Points on a hilly landscape, in no order, each with its height.
From any point a climber steps to the highest of the 2 points nearest to it. It stops when none of these is higher. Distance is the straight distance between rows; heights are no part of it.
fer: 23	16	42	-4	40	19	-14	-26	26	-14	42	5	7	36	21	-28	8	-25	-27	-22	-16	-29	31	34	-43	-7	7	-55	11	-30	11	-19	50	-21	43	-35	3	-13	-27	12	-9	11	28  (h 253)
daru: 35	-74	37	33	-12	34	20	25	8	-22	24	-10	-1	-57	-30	21	-11	-10	1	20	-19	19	7	-25	-10	-14	-26	57	1	22	-53	0	64	17	24	-30	56	-4	41	-46	-33	-43	2  (h 261)
nudab: 15	-7	19	-12	-54	40	-30	7	3	26	8	5	-63	16	21	-26	25	-19	-18	8	5	25	-8	-23	-20	-10	38	44	0	26	-75	-1	76	-3	38	-38	56	28	32	17	32	-36	-23  (h 71)
Dupok: 19	-57	36	26	4	5	-11	3	22	7	22	-4	-14	4	27	-27	-6	-23	-54	2	-41	-18	2	15	4	-4	-3	-15	10	-11	-4	-22	28	2	52	-65	24	-23	-1	-2	6	14	22  (h 294)
kig: -22	12	-23	-18	12	24	22	-20	-35	26	-13	32	48	17	-11	3	-26	37	7	-41	27	-29	-21	-14	10	67	24	0	18	-11	7	11	-46	-21	-71	23	10	25	23	20	-53	-4	-74  (h 345)
regez: 27	33	-9	-38	11	59	54	7	-31	38	27	-22	-17	-29	-11	28	30	-32	-6	27	-62	-19	33	-32	-10	-62	-43	-24	20	68	13	-4	9	-15	18	-24	-18	75	28	-69	23	71	-21  (h 292)
Gapu: -11	79	-7	-67	5	-11	-12	-2	-8	-34	5	-36	-45	-7	1	-9	33	-9	48	13	-3	30	10	-22	-1	16	-22	36	18	-19	-14	-27	9	11	17	-11	23	-1	-9	50	26	43	-28  (h 155)
Dibad: 22	8	29	17	26	6	35	33	-8	-1	32	-14	-5	-29	-37	38	5	30	11	5	-17	-53	35	20	1	-45	-35	-60	-22	16	34	3	-47	-46	-15	23	-12	0	-22	-32	27	22	61  (h 404)
nuduv: -30	20	16	-7	-16	-20	-52	13	-14	-9	3	-2	-67	2	-17	36	-9	-44	21	6	2	11	21	-4	-11	-30	20	25	-11	63	10	-5	-40	19	-3	17	6	52	15	5	66	-48	-1  (h 693)
gak: 45	26	1	-14	14	24	4	12	-42	13	17	26	7	-34	2	-3	9	-12	3	-3	31	25	24	-30	-9	6	3	6	39	63	-21	-36	-11	-16	18	-39	7	31	6	4	15	-5	-32  (h 215)
boko: -32	-21	14	57	-64	-1	-24	25	5	-10	10	-21	-9	15	-14	-28	-39	-1	22	48	-15	14	-53	-1	-34	34	23	-2	-26	-55	-6	14	53	-27	26	3	-11	-24	7	22	-21	-66	-40  (h 340)
dapel: 33	11	22	-70	7	23	21	7	-5	-1	27	-1	-55	-40	29	22	41	-19	-14	16	-30	16	27	18	30	-87	-49	1	-22	25	-25	12	11	-19	24	10	37	34	6	-10	35	26	62  (h 387)
Nenu: 18	-19	-46	-27	27	44	52	15	-10	103	-9	-16	4	-15	20	-19	51	32	-33	-32	31	-41	-37	0	-4	24	-3	6	21	21	10	27	-45	-1	-11	0	0	27	-10	21	21	75	-42  (h 812)
mas: -41	-21	33	-8	-26	26	-10	-13	27	21	10	27	18	70	30	-19	-20	-20	-2	6	-12	35	-42	50	5	5	3	20	26	-35	-20	12	15	37	-21	2	46	23	3	18	-23	8	-37  (h 541)
Tik: 16	-13	-11	10	-39	47	-1	50	7	1	15	-20	0	-46	26	-17	21	0	14	10	-10	10	-84	34	-51	39	27	-16	-43	-16	-42	66	8	-49	-6	37	15	14	27	-7	-33	-25	-19  (h 390)
bakil: -22	28	-46	-45	14	-19	0	-15	-21	86	-46	-21	-73	-37	36	-26	21	-2	1	-17	25	-35	-6	-21	7	5	8	-11	18	37	19	-34	-15	-17	5	-7	-24	-42	-8	5	70	38	-1  (h 172)
Sof: -37	-11	24	36	5	-41	-29	-16	48	-41	-4	-50	25	22	-29	17	2	-11	-34	20	-10	3	-9	6	-37	-2	-13	26	-32	19	20	-19	-4	16	2	-24	52	-27	5	-43	-22	9	5  (h 247)
fov: -31	-34	-40	-3	-23	-70	16	3	-28	14	-16	-11	-45	6	29	-29	-9	-36	-33	11	17	-77	16	-58	8	-16	39	-34	-43	12	38	-57	9	-16	-21	6	4	-80	7	-20	-33	2	19  (h 243)
Gaso: 6	-57	8	67	-7	38	5	21	-22	38	5	30	-17	-34	-8	10	-38	19	28	-9	-27	-13	-13	7	-2	48	17	-13	-9	16	4	20	-38	-45	-15	14	-45	1	29	-30	40	-78	-26  (h 622)
mevo: -42	11	12	40	-31	-5	-36	36	23	13	15	-17	-59	-4	-25	51	-29	17	45	24	-7	10	3	4	-42	-6	25	28	-5	11	14	32	-2	6	4	17	-35	18	7	4	59	-88	-1  (h 607)
tisa: -43	-8	10	2	-1	4	5	-29	5	-64	-16	16	1	35	27	-12	-28	33	53	-7	-24	54	-15	37	39	25	-20	12	-19	-69	-5	33	2	16	-44	62	8	-23	13	18	-31	-27	10  (h 460)
gisis: 41	2	-14	-1	-56	43	-26	47	3	22	-13	-10	34	-7	16	-33	37	-8	-3	-7	42	34	-76	9	-24	23	30	3	-14	12	-86	49	22	-12	13	-1	21	17	19	-18	-11	38	-34  (h 350)
mer: -22	-32	5	22	-10	28	-23	-26	-16	1	-33	26	-38	-14	5	-19	-25	0	-35	11	-27	23	-30	13	24	51	32	14	-31	-29	21	66	-43	-46	17	-2	-33	-23	40	-17	56	-76	-31  (h 550)
depo: 6	21	19	24	-12	51	-65	-16	15	40	16	1	-14	4	0	-8	20	50	29	-34	-2	22	-7	24	-11	28	-28	-11	44	-6	-22	30	40	-16	20	-25	-10	3	-8	6	48	-18	-31  (h 230)
tuse: 4	-52	47	30	21	-8	-46	-51	-25	-35	-9	9	23	15	-43	26	-11	-31	-11	-7	-11	17	59	-19	67	-21	-26	-13	-1	32	37	-48	5	16	5	-50	35	10	0	-44	18	-35	-18  (h 461)
zamo: -6	-23	19	-11	-19	26	-3	32	32	23	36	27	21	4	24	9	-15	21	30	-7	-18	35	-35	68	11	-19	-19	-11	40	-28	-27	42	9	45	-11	18	-2	40	-4	8	4	15	25  (h 482)
kegug: 31	54	15	3	51	-39	21	9	33	-80	16	-25	22	-3	-19	2	24	-8	18	20	-13	-5	13	34	-32	3	2	-15	-52	-41	11	-28	1	-37	27	24	-6	-24	-42	15	-40	22	45  (h 132)
vuv: -29	7	3	32	-16	-22	-47	-11	25	1	-61	2	27	20	-4	-34	-27	20	33	-31	9	39	-49	47	15	44	44	-16	16	-34	6	43	3	34	-10	28	-93	-31	-3	3	33	-18	-17  (h 365)
bufe: -31	18	-16	-35	-2	-29	-35	-25	14	-38	-27	22	-47	30	11	14	0	-10	26	-10	8	54	-1	22	32	-7	54	42	-17	2	2	13	-43	41	-8	32	-6	52	16	21	39	-34	3  (h 620)
Kiz: 9	41	26	-45	25	41	47	33	29	0	5	-18	41	-10	36	8	34	15	16	-6	-5	21	-54	34	-30	18	47	12	29	16	-5	16	27	-3	-41	19	14	80	-4	32	-67	34	-24  (h 281)
deme: -11	5	14	37	10	-55	-59	-29	29	-43	-49	-7	1	6	16	-36	-13	18	39	-14	12	62	-26	16	33	26	47	-20	3	-36	-2	-2	50	30	21	-9	-38	-26	-1	16	34	-32	-8  (h 325)
bug: -52	8	-49	-19	20	-45	12	-40	21	25	-24	-29	-12	53	19	-3	31	-17	-39	-3	39	-23	31	-38	-5	-24	-12	32	9	47	21	-47	22	36	2	-20	31	-25	-13	-8	-31	53	0  (h 245)
vigev: -23	-16	-34	-20	-30	-19	-30	-7	-8	16	-2	-31	-102	9	58	-18	8	5	-21	-9	20	4	3	-79	-1	-15	7	23	-2	26	-17	2	63	22	43	-38	32	-21	25	34	37	-9	-7  (h 93)
fid: -14	0	-23	-16	-25	-47	42	48	-32	-22	37	-6	-3	-13	-32	41	-31	-7	40	18	11	-5	12	-21	-27	-19	-4	-1	-15	13	34	-9	-35	17	-31	42	-3	-17	-15	4	0	16	2  (h 401)
viri: -30	8	-12	-17	-12	-75	-11	1	6	15	-23	-36	-81	-7	24	-23	-6	-24	-1	18	-1	-35	9	-19	16	-7	45	-22	-17	0	48	-58	4	4	2	6	-22	-67	-12	1	34	16	15  (h 209)
zaz: -21	-17	-12	-37	-38	22	10	4	4	83	7	-1	12	9	39	-47	-2	5	4	30	7	18	-28	-33	18	-8	-24	-7	53	-17	-26	-16	62	16	15	-59	35	-13	2	3	18	60	-62  (h 524)
sanum: -15	28	-22	-25	7	40	57	-8	-50	46	9	10	5	15	7	5	-7	-6	-4	5	-25	-61	29	-41	-52	-31	1	-61	3	54	8	-8	6	-33	-14	-11	-23	20	29	-48	13	51	-17  (h 250)
votoz: 69	-84	6	51	29	-16	-5	-1	9	-25	-3	7	-11	-6	15	-19	2	-5	-80	6	-42	-27	17	-6	45	-11	-38	16	-27	20	-19	-17	0	-21	35	-37	4	-24	-5	11	-3	-26	61  (h 341)
retad: -33	-9	-24	1	9	-60	12	-5	29	-39	-34	-6	14	-8	10	-9	-29	3	-24	46	-16	19	-23	-3	1	58	-2	54	-4	-51	21	-39	-14	16	-8	-4	-2	-51	-20	36	-36	-9	5  (h 336)
rivev: -3	10	-5	27	-76	0	-48	15	-8	17	-32	9	-33	55	16	-17	16	-47	-15	17	30	11	-22	-6	-44	20	85	23	-24	21	-26	-5	35	14	-3	12	12	15	11	22	19	-28	-29  (h 53)
Vev: 8	6	-18	11	-28	-69	-17	57	46	-64	9	-30	-8	-9	-12	-25	-3	-19	4	20	-31	28	-17	5	-10	5	38	-2	-18	-49	-13	-2	0	57	55	6	-65	-28	-36	40	11	49	11  (h 158)
Sotev: -22	16	1	-37	0	23	23	-38	-59	-29	9	20	-18	24	-37	50	7	6	13	-34	12	-41	50	-26	21	-49	17	-21	-43	24	27	5	-37	-28	-51	39	55	40	35	-35	-5	-14	7  (h 690)
Dulot: -9	11	8	5	29	40	41	11	-4	-1	4	17	62	-1	2	-7	-28	16	-10	-10	-34	-31	-47	15	-16	57	-21	-23	-4	-24	19	13	-51	-20	-57	41	5	22	22	10	-74	-10	-24  (h 389)
Laruf: 24	14	-1	0	6	17	-34	1	31	-10	20	-8	6	43	28	-49	22	-5	-2	-46	3	-11	-17	45	-43	28	28	-44	14	-52	-14	13	42	12	36	-10	-26	-40	-30	31	-7	52	11  (h 219)
goru: 5	-5	-40	-8	-19	-36	-29	24	-2	14	11	-1	-11	2	11	11	-4	14	31	-36	55	24	41	-42	4	-57	-28	-6	43	42	-16	5	45	77	27	-13	-34	-7	-14	12	30	37	41  (h 510)
Puriv: 12	42	9	-55	65	55	17	-20	9	-12	-26	14	54	1	10	4	23	6	-24	-37	14	7	-43	39	-7	66	71	8	3	4	20	15	-25	-34	-18	8	-21	84	-29	52	-73	3	-25  (h 321)
ras: -24	31	13	-41	7	-10	-19	-14	-38	-9	7	-1	-69	-8	-27	42	8	-19	6	-22	4	-3	39	-18	30	-34	-29	7	-28	54	35	-14	-66	-25	-19	34	36	31	18	-22	38	-14	4  (h 794)
Zuku: -24	1	4	23	-1	45	26	8	12	-23	-1	32	23	-48	14	-26	-24	-21	-24	10	-46	60	-68	19	11	54	-24	21	0	-35	8	60	-36	-58	32	-4	-32	-18	26	-14	-20	-76	1  (h 481)
dodu: -16	-2	33	49	2	19	-48	-29	37	-25	-19	-17	23	22	-17	14	14	-10	-15	2	-17	26	-22	16	-31	22	12	38	-41	28	-25	13	7	-37	10	-26	46	5	25	-55	-7	-37	-38  (h 214)
ves: 31	59	28	-24	-11	15	-66	29	0	17	-5	3	26	5	-31	-4	13	-52	-11	3	16	46	-29	31	10	14	7	24	-1	35	-41	3	-51	-7	62	-38	-26	80	-41	23	60	16	-33  (h 216)
dabov: -24	-17	6	34	-21	36	3	21	19	2	-2	-39	-31	6	6	-2	-6	-1	-11	6	-22	-36	-66	37	-48	34	34	-6	-63	-18	4	61	-42	-34	-4	48	-3	-17	20	-13	-13	-17	-4  (h 426)
ralem: -22	-14	-14	12	11	3	-52	-50	-12	44	-32	32	18	32	-13	-24	-18	-22	-12	-44	24	-47	-5	44	-4	50	88	-11	29	-27	12	-24	-22	24	-17	3	-23	0	-13	1	-24	-40	-23  (h 409)
sina: -20	-14	-19	-33	3	4	-13	-6	10	69	-6	-26	-16	31	6	-16	35	5	-35	-28	27	15	-21	25	29	3	-15	33	-4	9	-4	20	-52	22	32	-1	13	25	-24	30	61	54	-45  (h 695)
Raso: -20	-19	-19	6	-40	-62	-6	65	-10	20	41	-10	-23	-58	-33	34	-57	25	47	50	-6	0	11	-29	-1	-13	-27	-6	-3	-17	48	6	-36	10	-17	10	-37	-36	-17	-5	46	-5	1  (h 408)
rad: -54	-27	-47	17	-14	-26	-6	-29	-8	8	-51	26	-2	-4	-21	0	-38	-35	-50	-11	0	-61	-29	3	-6	47	97	33	-6	-42	29	25	-53	21	-10	20	-40	-21	26	-15	-28	-69	-4  (h 361)
mukod: 7	-49	-21	10	15	-54	-8	-57	-16	33	-36	37	3	35	-12	-5	3	19	-49	-15	2	-69	56	-9	88	-26	-39	24	18	8	3	-41	-28	-4	-33	-8	12	-25	-16	8	-17	-30	26  (h 493)
kapi: -7	-7	-16	2	13	-7	26	-34	16	-54	-28	24	-42	42	38	-19	3	35	7	-16	-30	-13	8	45	40	26	22	15	-35	-71	-17	19	-24	-6	-37	63	-23	-25	-8	50	-38	-32	50  (h 508)
Dupu: 34	31	46	-39	19	68	27	34	31	18	14	-3	37	-30	24	20	55	14	17	-18	-22	5	-32	11	-24	-35	24	-19	22	46	-10	38	30	-23	-17	-13	18	108	8	-15	-10	41	0  (h 244)
Dun: 15	-54	-32	23	-23	-39	-22	19	-22	-58	-14	18	44	1	6	-26	-43	-47	-58	22	25	20	-21	-32	-2	30	46	3	-35	3	-3	-7	-38	9	26	-26	-13	-10	18	3	-29	-21	-7  (h 249)
nik: -17	-5	-35	31	-30	4	-5	55	11	44	19	-18	43	-38	-27	9	-33	36	12	-3	-6	-54	-47	6	-49	50	-15	-28	13	-22	19	25	-59	-2	-30	7	-42	-33	-23	-18	0	27	-19  (h 561)
didam: 13	37	30	-22	7	7	82	-34	-28	-15	8	-19	59	5	-20	37	12	-13	-24	33	-12	-1	24	-18	-28	-71	-64	-1	14	-13	32	11	15	23	-47	24	22	15	4	-18	-22	71	33  (h 289)
tuno: -7	18	-42	-33	-49	-1	1	43	13	19	33	-37	-24	-55	-23	33	8	28	5	28	-6	-16	49	-28	-19	-48	-78	-15	20	-17	8	6	34	26	30	-42	6	-17	-11	-38	16	56	26  (h 634)
buf: -12	6	-57	-27	27	-19	57	-37	-12	47	-2	8	24	59	10	-8	21	14	-56	-8	44	-34	33	-54	25	-19	-52	25	14	16	10	-13	-25	8	-25	2	33	-3	-8	11	-35	63	-37  (h 212)
zek: -3	-39	-45	31	34	-27	-7	-52	-9	-2	-40	51	20	4	-24	0	-29	22	-66	-7	-9	-27	27	-21	69	38	-8	48	4	-16	7	-18	-58	-16	1	-23	-19	-19	-6	8	-25	-59	26  (h 583)
Vuma: -4	43	3	-30	18	37	-19	-37	-2	22	-39	13	29	51	5	-9	38	-24	14	-47	47	-17	-23	48	0	33	115	-17	25	5	-1	-19	-4	20	-37	13	-11	65	-31	22	-51	-11	-32  (h 364)
Seti: 18	43	-5	25	-83	-18	-57	56	-23	7	-49	-2	-19	7	-14	-27	12	-31	24	25	19	36	-49	-8	-20	33	72	-1	-32	6	-19	5	8	-8	-7	29	-34	-2	3	13	64	-3	-47  (h 38)
Levu: 30	-9	-28	9	11	-51	-10	14	-1	12	-21	22	1	5	19	-10	-2	32	1	-35	36	3	2	10	28	-28	0	-22	5	39	-7	-3	-21	19	-11	20	-29	-19	-9	5	33	31	63  (h 603)
Kizan: -19	60	-33	-51	-22	-17	-38	16	-11	-21	0	-63	-73	-36	13	-29	19	-15	25	20	10	-4	8	-62	-27	-2	-18	12	12	17	-24	-29	53	-4	57	-41	5	-29	9	26	36	23	2  (h 123)
vulaz: 8	-22	64	42	-2	60	28	11	-7	10	51	-17	-8	-51	-36	26	-13	2	41	45	-43	4	28	4	-41	-10	-39	13	22	-16	3	-9	63	-28	4	-15	23	-5	19	-38	-17	-60	-26  (h 304)
Mar: 18	-26	-22	21	-10	-16	16	55	8	-10	42	8	4	-49	-7	23	-27	-3	6	26	19	15	14	-16	-74	9	19	33	43	3	-13	-19	35	39	26	-15	-27	-9	-15	20	-38	-47	24  (h 373)
lav: 13	15	4	-11	23	0	68	-65	-41	40	-1	15	33	9	-15	7	-19	-1	-41	40	-23	-45	65	-49	2	-46	-92	-11	53	-4	47	-28	35	4	-27	-15	-19	-23	-12	-3	-9	54	7  (h 235)
tozo: 44	-45	39	-16	-2	38	8	32	11	-8	40	33	-14	-40	28	24	7	-7	6	-9	-36	35	-4	51	29	-57	-19	0	-25	5	-48	44	-5	-11	10	18	42	51	11	-28	25	13	55  (h 428)
vig: -10	-16	-3	17	-2	20	-37	-46	-28	53	-5	42	20	44	-29	4	-8	-16	1	-52	25	-45	32	-6	29	4	68	-11	27	37	2	-40	-34	9	-23	-18	8	36	5	-33	9	-38	-43  (h 459)
nazup: 37	32	22	15	81	6	23	-7	23	-63	7	-1	53	-5	-6	19	24	4	-31	-20	-19	-36	-6	23	-43	1	3	-17	-44	7	7	8	-17	-59	-8	16	18	31	-24	-6	-64	2	49  (h 106)
bup: -37	45	-29	-47	52	-8	40	-25	-12	93	-21	9	-45	-21	29	10	13	5	19	-20	21	-32	28	-18	11	-19	-1	10	53	60	28	-49	-17	6	-16	-12	-13	19	-15	14	36	13	-4  (h 142)
rut: -22	2	11	14	39	-17	41	-14	-17	40	7	36	28	-11	-18	24	-48	32	36	-15	5	-46	46	0	-7	15	-10	-13	56	-6	42	-38	-6	5	-67	19	-14	-23	-10	-3	-23	-34	8  (h 143)
Belu: -19	18	-19	-28	34	-17	-31	-62	10	-44	-33	30	-26	22	-1	10	10	15	6	-44	-11	-4	7	48	52	17	76	10	-32	-42	1	10	-46	-8	-13	45	-18	30	-3	9	-2	-44	39  (h 563)
mavo: 34	-8	24	16	51	-27	-29	-49	-21	-58	-12	23	66	-6	-32	23	1	-19	-32	7	28	37	54	-3	39	-21	-23	3	13	15	13	-55	5	17	3	-33	22	10	-26	-15	-27	-17	22  (h 403)
Zemo: -29	-16	49	60	-32	32	-17	42	12	-16	56	-10	49	25	-39	-18	-44	-8	23	47	-34	-2	-41	19	-44	15	-44	-31	-30	-48	7	25	11	-31	26	10	9	-11	6	-14	-40	-21	-33  (h 386)
suzer: -21	-34	-18	-24	-5	-34	-17	-4	4	80	-8	-7	-1	22	36	-40	-1	9	-20	-10	37	26	-8	-26	59	-7	-35	2	34	3	9	-12	2	37	23	-34	10	-10	-29	27	55	58	-39  (h 608)
vipan: -8	-18	-14	-37	-66	-59	-13	55	18	-4	35	-48	-58	-51	-2	14	-13	20	-2	72	-23	-1	3	-15	27	-25	-45	-5	-3	-52	24	-10	16	18	25	-13	1	-48	-34	15	24	38	32  (h 498)
fogot: 31	62	0	-17	9	-1	4	39	4	-68	33	-25	-17	-2	-10	1	30	-11	62	-23	-3	1	4	7	-39	-3	35	-48	-54	-14	-5	8	-11	-32	33	21	-22	5	-26	16	7	40	20  (h 157)
nozam: 7	32	28	24	15	38	29	25	4	-28	57	-15	74	-7	-35	9	-19	14	8	21	-39	-11	-23	6	-79	28	-39	-35	10	-27	21	25	-4	-39	-21	28	8	28	3	-8	-60	2	-43  (h 447)
gebu: -26	-60	9	21	-27	-9	-13	-11	-21	-34	7	-1	-33	30	31	-10	-41	10	-2	28	-3	-9	2	-42	-2	34	18	-16	-28	-52	18	0	33	-9	8	-16	37	-39	21	30	-9	-56	-18  (h 303)
Biv: -26	-24	-19	-3	-10	15	33	9	20	-27	-1	-1	-50	32	27	-15	-11	7	-22	-15	-28	-43	-37	40	-15	42	56	2	-58	-62	0	48	-43	10	-10	65	-26	-15	9	40	-31	-3	29  (h 464)
Goz: 25	2	32	-13	-4	36	36	12	-4	-26	47	-15	19	-62	-24	-1	-4	18	41	39	0	27	7	-1	-22	-36	-54	-30	4	-78	-22	11	93	-21	15	9	38	-28	14	-14	-40	-3	10  (h 355)
guk: 9	-19	-27	-9	-8	-34	15	40	2	45	-19	8	13	-50	26	-29	-21	-1	1	18	3	-6	-66	29	15	50	19	-7	14	-33	14	-4	-59	26	-34	20	-43	-41	-13	13	13	38	0  (h 466)
lom: -43	-34	-2	16	-25	15	-10	-10	30	30	-19	1	50	69	-8	-7	-10	-21	-41	-1	13	36	-46	29	29	13	-9	60	-11	13	-19	37	-61	40	12	-16	16	35	5	-5	12	31	-52  (h 610)
rego: 13	-18	9	-7	-11	-18	-27	11	-6	-63	9	51	31	12	4	-26	-36	-40	-28	13	6	56	-9	11	0	29	42	3	-10	-41	-5	5	-14	2	67	-38	-39	15	-10	33	-4	-45	8  (h 280)
fekol: 16	68	40	-7	11	26	14	-5	-7	-27	34	-2	83	29	-53	38	5	17	3	-1	3	12	4	-28	-40	7	-35	-9	24	25	17	20	-24	-14	-25	-10	13	61	6	-18	-11	43	-54  (h 525)
neb: 35	-49	-8	7	11	-40	7	-31	3	7	-35	-1	-18	29	13	6	56	-3	-68	-2	6	-23	37	-18	45	-75	-83	18	3	65	-5	-26	19	-8	14	-25	5	-24	-22	3	-13	1	50  (h 406)
Mok: -24	-6	29	18	1	37	-28	-55	-32	15	-6	11	-5	41	-13	10	-1	-44	5	-4	-10	-25	66	-29	16	-34	11	-33	10	52	24	-50	35	-5	-13	-44	26	9	24	-69	25	-34	-29  (h 529)
vono: 27	-22	2	30	43	11	46	-8	-10	35	33	14	30	-19	-28	31	-21	24	-5	7	-24	-18	48	-40	7	13	-71	34	63	13	28	-19	5	21	-29	-29	-4	-23	-8	-7	-5	15	-20  (h 184)
noguz: 4	-77	-18	31	-27	-44	0	19	-31	-37	10	-6	-34	5	28	-28	-34	-38	-45	30	17	-40	-2	-62	-6	-2	39	-34	-55	4	29	-23	5	-16	22	-16	35	-38	20	2	-19	-32	-3  (h 275)
Mutuz: -12	3	-2	5	46	0	45	-60	25	22	-38	5	12	31	39	-9	26	-6	-40	19	-19	-69	1	18	10	-29	-10	12	5	-6	10	-42	-4	-1	-71	12	67	-18	20	-22	-58	1	44  (h 85)
banud: 25	9	49	56	52	45	-11	-25	37	6	-20	-23	33	-29	18	-7	31	8	15	-28	-21	14	-19	29	-17	16	-14	-9	1	41	-21	6	28	-41	-21	-5	25	-4	38	-73	-20	-26	-10  (h 182)
deki: -7	-23	46	12	-3	13	38	-25	-24	-48	-10	-16	-29	40	37	-4	2	-8	30	39	13	-10	48	0	36	-70	-22	-51	-55	-43	0	5	71	-18	-2	32	30	-62	7	12	-8	-11	74  (h 285)
Votat: 2	-1	-3	27	-1	-11	22	46	-7	-7	21	-13	49	-19	-47	31	-19	29	7	-10	-9	-43	-15	-8	-17	-2	-38	-32	-25	23	22	8	-81	-29	-31	16	-4	-7	3	-37	9	50	6  (h 468)
refif: 31	30	58	2	15	27	25	6	15	-34	48	-22	74	-25	-38	-5	4	-31	25	15	4	5	12	-5	-62	-58	-28	-47	0	-40	-21	2	88	-12	37	-7	15	-1	0	-38	-42	25	24  (h 407)
fegin: -9	3	-21	-4	-17	-79	27	15	-18	-62	-13	15	-30	-8	-17	6	-17	-10	47	20	-8	4	32	-12	40	-11	39	5	-47	-21	18	-32	-53	16	-36	66	-28	-29	-16	23	-6	4	12  (h 357)
bav: 25	-19	-57	12	22	-75	-4	-11	7	-9	-61	28	-14	-16	-4	0	-6	19	-57	-15	15	-4	-7	4	53	-8	1	36	-17	29	-4	15	-68	-3	5	24	-60	-8	2	17	25	-26	57  (h 706)
getod: -30	16	27	23	31	-3	25	-22	29	22	-18	4	43	31	13	-1	-18	-8	20	-12	4	-34	4	34	-21	-19	14	-27	42	8	24	-35	15	37	-58	12	17	-11	7	-41	-40	11	27  (h 112)
nofol: -18	53	-15	-14	2	9	-19	-9	-24	-2	-22	8	25	30	-32	13	-11	52	51	-52	46	20	-12	-3	11	55	20	-3	7	17	-2	20	-35	-3	-42	26	-15	22	9	14	16	4	-48  (h 306)
Roda: 30	13	-1	-35	35	-39	-4	-38	-40	5	-32	20	9	-3	7	0	32	-16	-28	6	38	34	54	-36	61	-55	-75	-6	32	49	7	-58	27	7	19	-28	1	1	-25	14	8	14	26  (h 342)
fen: 44	-6	3	1	-17	37	11	35	41	15	42	-23	29	-51	-47	3	18	-10	-9	6	-25	-26	46	1	-40	-57	-42	-38	34	-16	-25	-4	64	25	45	-61	9	8	-9	-61	-25	40	32  (h 496)
bevam: 22	-53	-12	25	-15	3	-41	21	4	49	11	0	-48	-13	3	7	14	4	2	-20	9	43	12	-20	49	-27	-25	49	16	74	-38	30	-8	46	40	-26	-5	52	25	-16	71	-16	-31  (h 169)
Rarup: 17	1	2	-12	19	-9	-8	23	10	-22	34	25	8	-42	-6	2	-29	10	-6	16	-19	47	-1	29	-20	34	2	10	34	-35	-7	-8	-12	-2	54	-21	-55	5	-32	35	9	-38	33  (h 318)
mus: 4	59	-17	-14	0	28	-44	15	9	29	-19	-13	-11	-13	-4	8	26	45	56	-50	36	32	-35	22	-11	44	21	1	37	19	-20	37	-3	12	-5	12	-52	48	-20	49	47	-2	-23  (h 270)
det: 6	52	-20	-36	14	-15	47	-41	-39	-36	-31	-12	-17	2	-13	39	35	36	22	11	20	-7	66	-26	17	-50	-64	8	-5	16	12	-19	24	-21	-52	34	-5	-43	-13	31	12	1	42  (h 277)
rifam: -51	31	6	-4	-7	29	-3	-24	11	-48	-16	19	31	7	18	-30	-21	-11	20	-20	-30	78	-58	54	25	43	6	4	-15	-45	13	63	-17	-39	6	37	-32	-3	4	3	-30	-67	-13  (h 427)
pov: -6	3	28	-3	-5	6	38	0	-12	-34	2	-38	-34	-24	26	-10	10	26	67	45	3	22	10	-12	5	-31	-17	-37	-30	-54	-16	-4	87	-25	19	15	34	-62	15	-12	-11	3	38  (h 315)
Rol: 13	-15	20	25	4	44	-1	5	-9	50	-19	9	-35	-19	-35	32	11	4	14	-40	-41	-35	-6	31	12	32	46	13	-11	71	17	9	-63	-32	-23	-4	-25	55	18	-20	55	-36	-29  (h 712)
fum: 34	-30	-21	18	-45	27	-54	19	35	58	12	-18	-25	-48	-13	-9	23	39	9	-13	10	25	-4	-23	19	1	-34	29	31	8	-54	31	28	21	47	-58	5	17	10	-22	53	4	-37  (h 193)
Sifav: 15	57	-2	-46	37	0	25	-8	-29	-23	-4	12	-2	-39	21	10	18	4	41	12	32	45	30	-18	-20	8	17	16	33	19	-8	-54	29	-11	-17	-4	28	2	15	15	-9	-16	-15  (h 186)
Dere: -18	-37	-43	-24	6	-31	-11	-22	-46	28	10	35	-2	41	-16	11	12	-13	-40	-30	53	-18	45	-82	60	-18	-34	17	-14	46	21	-22	-41	3	-11	-10	29	20	9	-14	-34	20	-59  (h 183)
Degib: -5	-10	41	30	25	15	3	-26	2	-45	38	-7	-14	60	-12	13	-18	44	3	1	-5	-31	50	19	0	-5	-52	-32	-33	-61	14	32	34	-22	9	30	3	-46	-19	35	-15	-27	67  (h 246)
Faz: 16	1	12	30	19	-40	-12	-8	26	-52	-27	-31	-28	-35	36	-38	10	50	47	21	-1	38	-7	3	18	6	7	-17	-10	-63	-10	-19	73	-19	14	6	1	-66	5	19	-2	-26	44  (h 284)
Tusa: 40	13	26	-9	-8	12	-43	4	-15	-9	4	41	42	29	4	-17	-19	-27	-18	-6	43	60	-4	11	21	19	28	11	9	16	-45	-9	-8	5	47	-40	-5	48	-13	23	7	-10	-41  (h 248)
Kuvar: -27	8	-31	4	8	-44	12	-8	45	-24	-35	-42	-6	20	26	-5	27	-4	-17	10	12	0	-37	2	-24	20	24	49	-22	-1	-3	-22	2	29	-29	14	32	-51	8	-1	-35	49	-9  (h 290)
zavof: -14	-11	34	-17	11	48	45	-50	-41	12	7	43	-20	32	10	30	-9	-21	19	-27	-7	-30	66	15	12	-67	19	-49	-1	23	20	-6	12	3	-40	19	25	26	22	-39	24	-16	38  (h 611)
fil: 20	39	-24	-36	5	-61	19	-16	-26	-65	-37	1	-54	-10	-4	19	38	5	37	0	8	11	56	-9	45	-38	-5	28	-13	13	-1	-35	-15	10	-32	51	-20	-15	-27	46	4	-12	51  (h 319)
Radur: 2	27	39	-22	3	33	43	-8	-4	-12	22	-34	6	-23	-17	42	35	-34	-12	28	-35	13	18	-9	-20	-77	-50	-1	-18	46	-2	13	24	-14	4	3	54	21	34	-74	10	56	15  (h 339)
Kat: 31	-22	-26	36	-7	54	18	35	18	88	21	0	36	-24	-2	-9	11	18	-9	-21	-1	-49	-34	9	-26	52	-14	-6	50	16	-10	25	-15	11	-21	-28	-28	13	-13	-3	-10	37	-50  (h 684)
fogi: 5	-21	-10	2	4	-14	9	20	19	12	-17	17	61	-33	39	-39	-38	13	-33	41	-15	24	-74	3	27	58	-52	19	15	-53	-19	-14	-24	25	5	-3	2	-46	3	28	-34	20	8  (h 395)
mimu: 29	-21	-24	18	-47	-1	-23	56	4	-2	36	15	39	-19	-22	26	-23	27	27	-23	58	26	27	-25	-39	-30	-9	4	52	19	-48	24	42	73	26	-19	-20	11	-13	0	-14	2	26  (h 437)
tal: 20	23	-12	-27	-16	-20	-22	24	46	-49	22	-23	-10	34	0	-8	28	-24	-4	-30	-17	8	-26	41	-34	14	41	12	-26	-33	-23	40	-24	39	47	13	-33	5	-37	36	5	71	4  (h 187)

For each start below, name the point where the climber stops.
Kizan: bav
bakil: nozam
Dun: bav
Sof: Nenu
fum: nozam
bug: Nenu
Vev: bav

Write out the way that a climber takes from each point below.
dodu: Sof > Kuvar > retad > fogi > guk > nik > Kat > Nenu
vigev: Kizan > Gapu > Sifav > gak > Tusa > rego > Rarup > Mar > mimu > goru > Levu > bav
buf: bug > Kuvar > retad > fogi > guk > nik > Kat > Nenu
Faz: deme > vuv > rifam > Zuku > mer > Gaso > Rol
